Points, in no order, along strands that fork, close into loops and pass close to each other.
(in the rows, 128 means zero)
Points whose rows are less than 26.9 apart are linked; no others are. Some points are linked to none.
roz: [159  52 214 102 146 111 126 126]
rizi: [118 166  73 151 124 161 121 136]
Nazok: [116 132  86 111 115 146 112 136]
muda: [119 199 111 156 152 117 144 127]
gesoz: [156 163 143 192 123 140 134  99]
danum: [ 83 147 113  97 150 112 138 147]
Ranov: [158 117 156 149 105 129 124 109]
mutu: [124 104 129 119  96 151 112 123]
bos: [125 132 120 150 108 151 120 119]
lon: [176  56 184 113 100 109 121 120]
fudeb: [134 169 115 181 153 126 144 109]
fibom: [150  41 173  78  77 117 112 126]
Gis: [115 113  94 110 107 153 110 137]
fidam: [177  50 204 109 108 108 124 127]
vubig: [157  62 204 112 143 115 130 130]
dukiz: [160 135 138 165 102 147 119 107]
difi: [129 135 116 148 136 128 133 118]
Nesez: [143  44 188  87 100 112 122 132]
ratab: [186  77 174 158 112 116 129 103]
Fof: [146 155 139 170 165 115 146 120]
kodag: [150 146 163 185 168 118 150 118]
mazuv: [101 206  94 147 143 129 138 127]
vaz: [ 68 140  73  67 138 120 123 149]
guzol: [162  64 180 111  96 110 122 121]
moso: [184  79 178 146 109 113 127 111]
siled: [166 106 149 149 100 134 119 109]
zok: [112 172  70 163 124 164 124 141]
Dera: [104 146  67 140 103 164 114 151]
teviz: [ 78 164  79  77 156 107 138 154]
Nak: [143  65 179 111 127 112 130 130]
tam: [156 160 162 199 144 122 148 104]
febu: [120 118 112 127 116 144 120 121]
nep: [119 100 107  81 109 128 111 136]
Dibak: [142  62 177 103 139 109 130 135]
Gode: [101 147 120  95 127 115 130 138]
Dum: [124 125 122 143 123 137 128 117]
dogu: [118 120 101  89 113 127 117 135]
tezu: [161  78 194 129 119 111 130 123]
Buk: [ 93 159  73  92 104 153 113 157]
Vig: [ 78 154  79  64 154 106 131 161]
Ponu: [ 95 180  95 104 185 110 144 153]
Patef: [123 156 128 120 144 110 139 139]
venu: [176 111 135 189 108 156 122  99]
gos: [155  66 171 104  90 118 119 118]
muzin: [ 70 149  81  76 119 143 117 149]
Kema: [153  98 179 144 126 113 137 121]
bele: [165  45 210  99 119 110 124 131]
febuv: [118 109 118 125 103 151 116 125]
gil: [120 171  91 134 134 137 126 126]
dak: [137  38 177  79  92 111 116 130]
vab: [132  78 150 103  91 134 115 122]
nuro: [121 187  84 145 136 141 128 121]
Fural: [181  83 162 180 112 133 126  94]
vogir: [119 174 101 132 133 126 133 126]
bam: [127 181  89 173 146 140 133 115]
mavo: [111 175 111 129 137 118 136 130]
delid: [170 118 138 163 101 143 117 109]
fulez: [122 190  86 157 139 137 134 120]
pekem: [134 155 121 134 146 111 139 131]
muku: [ 69 147  70  56 141 112 126 158]
Kilus: [161  44 209  87 159 109 124 122]
sov: [159  41 197  74 155 104 123 135]
beko: [102 133  69 132  94 163 114 155]
fedab: [136 145 117 148 145 119 137 119]
Varo: [177  90 157 185 107 143 124  94]
Mifa: [ 93 190 116 144 166 118 149 138]
dala: [134  70 163 103  93 124 118 118]
baz: [ 85 182  82 107 172 111 142 147]
nulit: [150 153 162 196 165 122 148 111]
vabi: [ 69 176  77 105 154 125 136 143]
Fele: [106 129  72 111 103 159 111 154]
veno: [ 73 158  75  81 109 151 114 154]
bav: [149 140 152 172 168 115 146 119]
kina: [150  43 186  81 144 106 123 140]
muba: [137 134 146 163 120 133 130 105]
Lokom: [149  54 176  83 145 108 127 139]
tepi: [127  88 137 106  88 148 111 126]
sune: [ 75 143  97  81 128 122 128 142]
vus: [141 140 134 165 111 145 125 109]
Gera: [112  96 108 104 100 152 111 136]
sigal: [ 90 185 108 133 162 117 145 137]
tida: [142 162 126 179 163 117 147 117]
keba: [138 178 123 154 158 113 144 128]
Napi: [177 101 147 193 107 155 122  94]
tek: [129 182 130 148 162 112 147 135]
pes: [174 131 129 188 108 156 119 101]
baru: [ 88 142 112  86 125 116 127 145]
gepo: [117 135  93 103 117 134 117 135]
veso: [128 175 100 176 146 132 139 111]
Vub: [ 68 141  89  75 137 122 129 148]
mura: [109 185 134 143 169 116 148 140]
dig: [ 79 184  74 107 163 115 138 146]
zatig: [172 147 130 187 112 151 126 101]
napir: [135 189 110 162 154 118 145 123]
Fomi: [152  48 194  96 108 109 126 131]
pem: [ 98 181 113 126 144 117 140 137]
nuna: [101 149 135  99 190 111 141 147]
tonun: [118  84 114  89 109 133 114 131]
niran: [124 135 117 149 102 161 118 127]
togir: [152 124 158 158 112 129 130 106]
lel: [156  74 199 124 136 113 132 128]
lok: [ 94 164 108 100 186 108 143 153]
Zedok: [106 145  71 102 103 153 110 157]
fod: [ 98 156 119  95 188 111 141 152]
tuz: [ 62 143  69  66 124 138 117 150]
Fimat: [110 143  84 148 107 167 116 142]
fura: [158 161 153 198 129 129 139 101]
non: [112 153 126 108 137 112 136 137]
vad: [107 202 102 149 148 121 145 125]
ves: [ 73 160  82  93 149 116 132 146]
keka: [166 153 138 190 113 143 128 100]
pofen: [181  76 188 133 111 108 128 120]
kevi: [114 137  99 148 102 165 119 134]
tinek: [139 100 156 130 104 123 123 116]
gufa: [186  83 167 169 111 123 124  97]
zapa: [118 168  77 134 126 148 123 133]
Vusip: [115  82 118  91  94 147 108 133]

A piece is all that can be reached along the links. How many separate loops has the piece of each point below (a circle has one, a figure eight two, a Y none), and how many tips (points with one link)?
dig | loops 1, tips 2
zok | loops 0, tips 3
vus | loops 1, tips 0
Vusip | loops 1, tips 0

How many points has the smallest loop of links through each point below? Write - if it is on no loop.
gepo | 8
togir | 7
kodag | -

Name the points in between on the shortest way along the links from the first point to the second, in order.
lon / mutu | guzol, gos, dala, vab, tepi
beko / Dum | Dera, Fimat, kevi, niran, bos
moso / Varo | ratab, gufa, Fural
zapa / sigal | gil, vogir, mavo, pem
Patef / sune | non, Gode, baru
